Points on a hilly landscape, in no order, each with its height.
From any point a ball rolls to the lowest of the 2 points nearest to it. It stops when none of these is lower. Distance is the straight distance between rows; heights are no part of it.
q_577 height 5.24: [ -5   9 -22   9   8   9 -12 -27 -14 -18 -27   9  11 -16   1   8  25  -6
  32   2]
q_416 height 1.59: [  3 -10   3   0  44  -2  33 -12   6 -27  -8   3  -3  -8 -12   7 -29 -31
 -17  -8]
q_48 height 3.80: [ -6  17  -7  17  -8 -12 -12  26  -4  14 -14  -5  18   0 -13 -18 -13  18
  13  -7]
q_479 height 4.57: [ 28  -2  17  10  -4  -2 -12  -3  29  33  34  -8  -7 -27  11 -33 -10 -13
 -17  30]
q_241 height 2.90: [ 18 -30  14 -16  20   1  28  -2  23  -5   8  12 -31   6 -16  31  -5  -4
 -12 -14]
q_888 height 6.43: [  5  -2  40  -8   9  -6 -11  15  -1 -17 -24 -19  10  39  10  -2 -26  18
   0   5]
q_69 height 2.14: [ 29  25   4  -3   2  12  15 -26 -10  -2   0  -2  -2 -34  20   0   9   4
  13  14]
q_191 height 5.50: [  5   2  18  20   5  27  -3  16  -2  30  25   0 -10   3 -17 -13  -6  24
  -6  -9]
q_548 height 2.29: [-12  -6  -1 -17  22  12   8  -4  23 -34   2   3  30   8 -15  18 -13   2
   4  10]
q_631 height 4.91: [ 35   6  -8  27   2   6 -11  -2 -10   4 -25  12  18  23 -13  18  -1   4
  18 -12]
q_75 height 1.63: [-19 -21 -33 -26  -4 -18  17  -9  18  -3 -23 -26  -6 -16  -5  20  17   7
   3 -27]
q_819 height 5.96: [  8 -12  -3   9   1  -3  19   4  18  40   9  -5 -25 -21  11   8   1  -4
 -15  -6]
q_911 height 2.60: [ 15  32  21  15  -3  14  -9  -2  -8   8  14  14 -12 -29  13  -7  -7  -6
 -20  27]
q_226 height 3.07: [  8 -19 -28 -17 -10 -11  -6  -1   5   7  -2 -15   7  -3  -9  -5  24   2
  35 -12]
q_387 height 3.79: [ 15 -25  -5  -5  22  33  21 -27   9  -5  -6  -2  -5  -2 -25  26  14  14
  22 -32]
q_892 height 2.76: [ 12 -15 -14   4  11  -1   3 -16   2  -3  -7  15  -2  12   1  23   2 -35
   7   6]
q_907 height 6.13: [  0  12  34 -14  -8  15   9  28 -19 -19  17  -6  24  28  -9   8  -4  13
 -16  -6]
q_275 height 2.01: [-22  15   2   1   7  18   1   5 -11 -25  18  33   9   8 -18  20   6   0
 -32   0]
q_676 height 3.02: [ 25  -1 -23 -20  -6 -36  17   3  18  23   8  -9  -3 -34  -7  -3   9  23
   4 -11]
q_960 height 2.61: [ 33  -2  -6  -6  -5 -33  12  -6  11  33  23 -20 -10 -28   2 -43  10  21
   0  -2]
q_835 height 3.68: [ 10  12   1  28   1  -4 -37   7   7  37  29  23  -8  -2 -10 -19 -10   3
 -11  24]
q_627 height 4.27: [-18 -24  16 -19   9   1  12   2 -12 -16   4 -22  13  36  -5 -15 -13  -3
  -2 -17]
q_42 height 3.64: [  5  -4  -1  14  22  19  17 -15  -5   1 -23  -1  10  -6 -11  11  -1   7
  22 -22]
q_444 height 1.91: [-14  -2 -21 -22 -14 -20  23 -19  -3   7  24  -8 -16 -21  16 -15  10 -18
  -5  -3]
q_503 height 2.97: [ 15  29  -7  14  -6  19   8 -34 -18  16  15  21  -6 -15  13  27  26   2
 -34   5]
q_712 height 4.36: [ 26  -9   1  -3 -24 -15 -15  11  21  28  25  -7  -8  -6  12 -10 -16 -21
 -11  16]
q_814 height 1.27: [ -7  15  31 -24 -23  11   8   2   1 -18  25  -4 -26 -24  14 -37   3  18
 -10   3]
q_618 height 4.41: [-22   4 -10  17  -4 -24 -31  26  -3   1 -14   6 -13 -16   5 -27   1 -12
  12  21]
q_981 height 4.04: [-19  13   0  26   1   6 -25  13   6  21  16  12 -14 -22  -1 -25 -10   0
   7  24]
q_282 height 2.02: [ 11   9  12 -20 -20  -8  11 -10  -1  17  23 -16 -31 -31  11 -30   2  31
   0  -3]
q_856 height 6.07: [-11  -4  32 -28  13  20  10  -4  -8 -49 -14   4  -8  10  12  31  27   3
 -23   9]
q_763 height 6.49: [-14 -22  14 -11   4 -20 -14  18  14  -5 -30 -31  17  34  17   7 -15  29
  -1   5]
q_292 height 6.35: [-28 -10  21 -14  -5 -20   8  17  13  -4 -19 -21  -7  13  21  -9 -19  13
 -17   2]
q_789 height 6.09: [-18 -20 -17   8  -9   0   2  15  19  32 -11  -8 -16  -3  11  24   5  -4
  -4 -12]
q_528 height 3.63: [ 27  11  17  18  16   7   6   7  -2 -10 -20   1  10 -12  10  -2 -22 -10
  18  18]
q_472 height 5.97: [-11   6   9 -22  -7  16  12  -7   0 -15   2   8 -13  -7   9  33  15   6
 -13   1]
q_357 height 2.63: [ 10  21   8   1  -4  25  21 -20 -11  19   3  -2 -17 -35  20  16  17   5
 -19   4]
q_404 height 5.41: [ -4  -7 -16  -2  11 -13 -13 -22   2 -16 -17  16  -7  12 -23  11   3   9
  11 -18]
q_406 height 4.99: [ 14  22 -19  29  18  -5 -15 -18 -15   2 -13  17  14 -29  -5 -11  19   7
  24  11]
q_600 height 5.19: [ 26  -5   5   6  15  10  -9 -11  -5 -12   0  22  -6  23 -29  17  -3  10
   5 -14]
q_38 height 3.75: [ 18 -25   4  -3  -6 -26  -4  26  22 -14 -33  -8   3   6  29 -10 -11 -36
  13  19]
q_173 height 4.07: [-15  -8 -20  34  -8  28 -10  -6  -7  -6 -14  17  23  31 -12  13  12  14
   8 -16]
q_603 height 2.12: [-47 -26 -21 -20   3 -20   2 -18   7 -15 -17 -23  -4   1   5  -1  12   6
  -4 -14]
q_364 height 4.55: [-15 -12  -6  46  -1  27 -18  16   5  20 -13  12   4  18 -10   5  -3   9
  11 -10]
q_807 height 4.35: [ 17  -4 -20 -18 -29 -22 -16  35   3  12 -17 -18   6  -3  29  10   8 -33
  -8  11]
q_740 height 2.03: [ -9  30  17  -7 -17  18  13   3 -12 -12  15  -1  -6 -22  19  -9   0  -4
  -7  18]
q_853 height 2.34: [ -6   7  13   5  35  -2  15 -10 -21 -36 -11   8  16  12 -13  -3 -24 -23
 -16 -12]
q_804 height 2.11: [  5  -8  -9  13  30  14  10 -25  -7 -18  20  31   6   3  -9   9   1 -31
  -8   5]
q_239 height 1.21: [-14  28   8  10  10  -3   6  -4 -21  -9  26  31  -5 -11 -10  -8  -5   4
 -26   7]
q_787 height 4.52: [ 18  16  19  25  -6  33  -9   9 -23  -3 -17   4  22  34   7  13 -10  -6
   5  -4]
q_120 height 6.22: [-28  -8  -9   5  -6 -17 -10  28  12   7 -25 -15  -9   4  18   8  -5  -8
  -5   1]
q_601 height 2.73: [-13 -11   8  11  14  -9   8  -4  -7  34  31  -2 -30  -3 -13 -42  -3  12
  -6  -9]
q_491 height 5.99: [-17   5  13 -11  -8  12  20  27   3   2  11  -2  18  20  -6  25 -17  14
 -26  -5]
q_636 height 2.36: [  5 -36   2 -10  37   1  24  -4  31 -25   2   7  -2  16 -21  27 -21 -24
 -11  -9]
q_112 height 3.15: [  5  10 -20  -7 -12 -19  -4   3  -2   3  16  -1  33   5 -15 -21  -7   5
  21   0]
q_720 height 4.64: [ 12 -12  22  -4   6  24   7   4  -9  -9  17  -8  14  29 -12 -13  -3  -5
  20  -8]
q_130 height 3.04: [ 12  -4 -12   0  28  13   7 -19  17 -26 -10   9  24  -8 -23  22  -7  -3
  22  -8]
q_293 height 5.66: [  0  19 -10  17 -20  16 -11   4  -3  18 -14   3   7  -1  12  22   8   4
  -2  -5]
q_559 height 3.24: [ 11  -5  -8  27  11 -27 -20   6  -1  45  21   1 -12  -4 -15 -37  -5  11
  -4  -3]
q_561 height 3.10: [ 27  29  18  12 -13   6 -23   8 -11   5 -15   6  -2  -9  13   5 -19 -11
  -4  18]
q_913 height 4.71: [  7   9 -19  17  13 -25 -24   7  -7   8  -9   4  -8 -39   2 -35  20  -4
  20  24]
q_994 height 5.25: [ -4   2  29   5 -10  20 -12  25   0   7  -3  -9  -6  15 -11  -3 -17  20
  11  -5]
q_733 height 1.38: [ 33  23  -4 -12 -15  -8 -12 -19 -13   9   3  -2  -4 -18   1  -7  14  13
  16   6]
q_592 height 2.06: [-10  24  -6  14  16 -12   3 -12 -27 -17  -6  21  12  -6  -9 -12 -13  -7
  -3   0]
q_388 height 2.48: [  7 -20 -38 -22 -16 -20  18  -7   6  26   3 -13  -7 -28  -3   9  32  -1
  13 -21]
q_314 height 2.41: [  6  -5   4 -13  -6  -3  10 -29 -12   5  17  -5 -38 -11  19 -14  16 -17
   0  -4]
q_986 height 4.11: [ 18  -7  -3  -4 -20 -30  -7  35  19  13  -9  -8  -8 -13  24  -5 -20 -29
 -13  17]
q_384 height 1.11: [-39  -3 -23 -20 -20 -27   0 -13 -10   3   0  -7 -17 -10  -1 -18  17  -4
   4 -11]
q_762 height 6.27: [ -1  -9  43 -21   2   9 -10  16 -10 -33  12 -21  23  44   7  -3   2  13
 -10  10]
q_555 height 2.78: [-32  10 -19   6  -1   7 -10 -14  -8 -32  -7  22  27  27 -24  16   0  13
 -29 -18]
q_240 height 4.08: [  7  17  -9 -21 -33 -20 -16   8  -1  -8  -6 -10  15   3  28  -1   0 -27
   4  29]
q_359 height 3.31: [  4 -17   5  -8  -3   0  -3   7  13 -12  -5  -3   1  20  23   8  -5 -38
  11  24]
q_621 height 3.44: [-46  -9 -17   4  -3   5  -7  -4  -3  -8  -7   4  26  38  -6   1   4   7
  -8  -9]
q_681 height 4.95: [-23   4  16  26  -9  15 -32  22   3   9 -27  -5   4  29  -1   6 -11  19
   4   0]
q_15 height 5.46: [ -9   1 -18  19 -13  13 -12 -20 -23   9  -9   7  -1   1   8  -2  27  -9
  14  -8]
q_119 height 2.04: [-27  -6 -14  -6   3 -30  12  -7  -7   7  16  -7 -21 -21 -17 -38  -1  12
   5 -18]
q_944 height 4.10: [  9  18  27   3   0  27   2  20  -9 -19 -15 -11  26  10  25  12 -16 -16
   6  18]
q_91 height 2.30: [ 20   6 -10 -21 -24 -29 -19   5   5  -4   0  -9  -7  -8  -9 -18  11  22
  30   3]
q_895 height 5.84: [ -1   6  -7  -1   1  10  21   6   7  19  16   8  -3  -5  -2  22  -2   8
 -23  -9]
q_39 height 3.69: [ -8  19 -22 -12 -24 -15 -18  -4  -2 -11  -3   0  32   8   2   5   4   1
  11  17]
q_88 height 3.91: [-47 -20   8  -5  -5  11   1   1 -13  -7  10 -10   1  43   0  -3   3  -9
 -16  -9]
q_689 height 1.15: [  7 -13   4  -7  19  14  24  -3  12 -16  31  11   7  -5 -12   3  -2  -6
   3   8]
q_935 height 3.35: [ 12 -26   3 -23   0  16  21 -15  19   8   1  -7 -36  -2 -11  23  13  18
   9 -22]

For each start below, name the point where the ball stops.
q_763 -> q_895
q_994 -> q_239
q_15 -> q_384
q_479 -> q_384
q_787 -> q_814
q_627 -> q_239
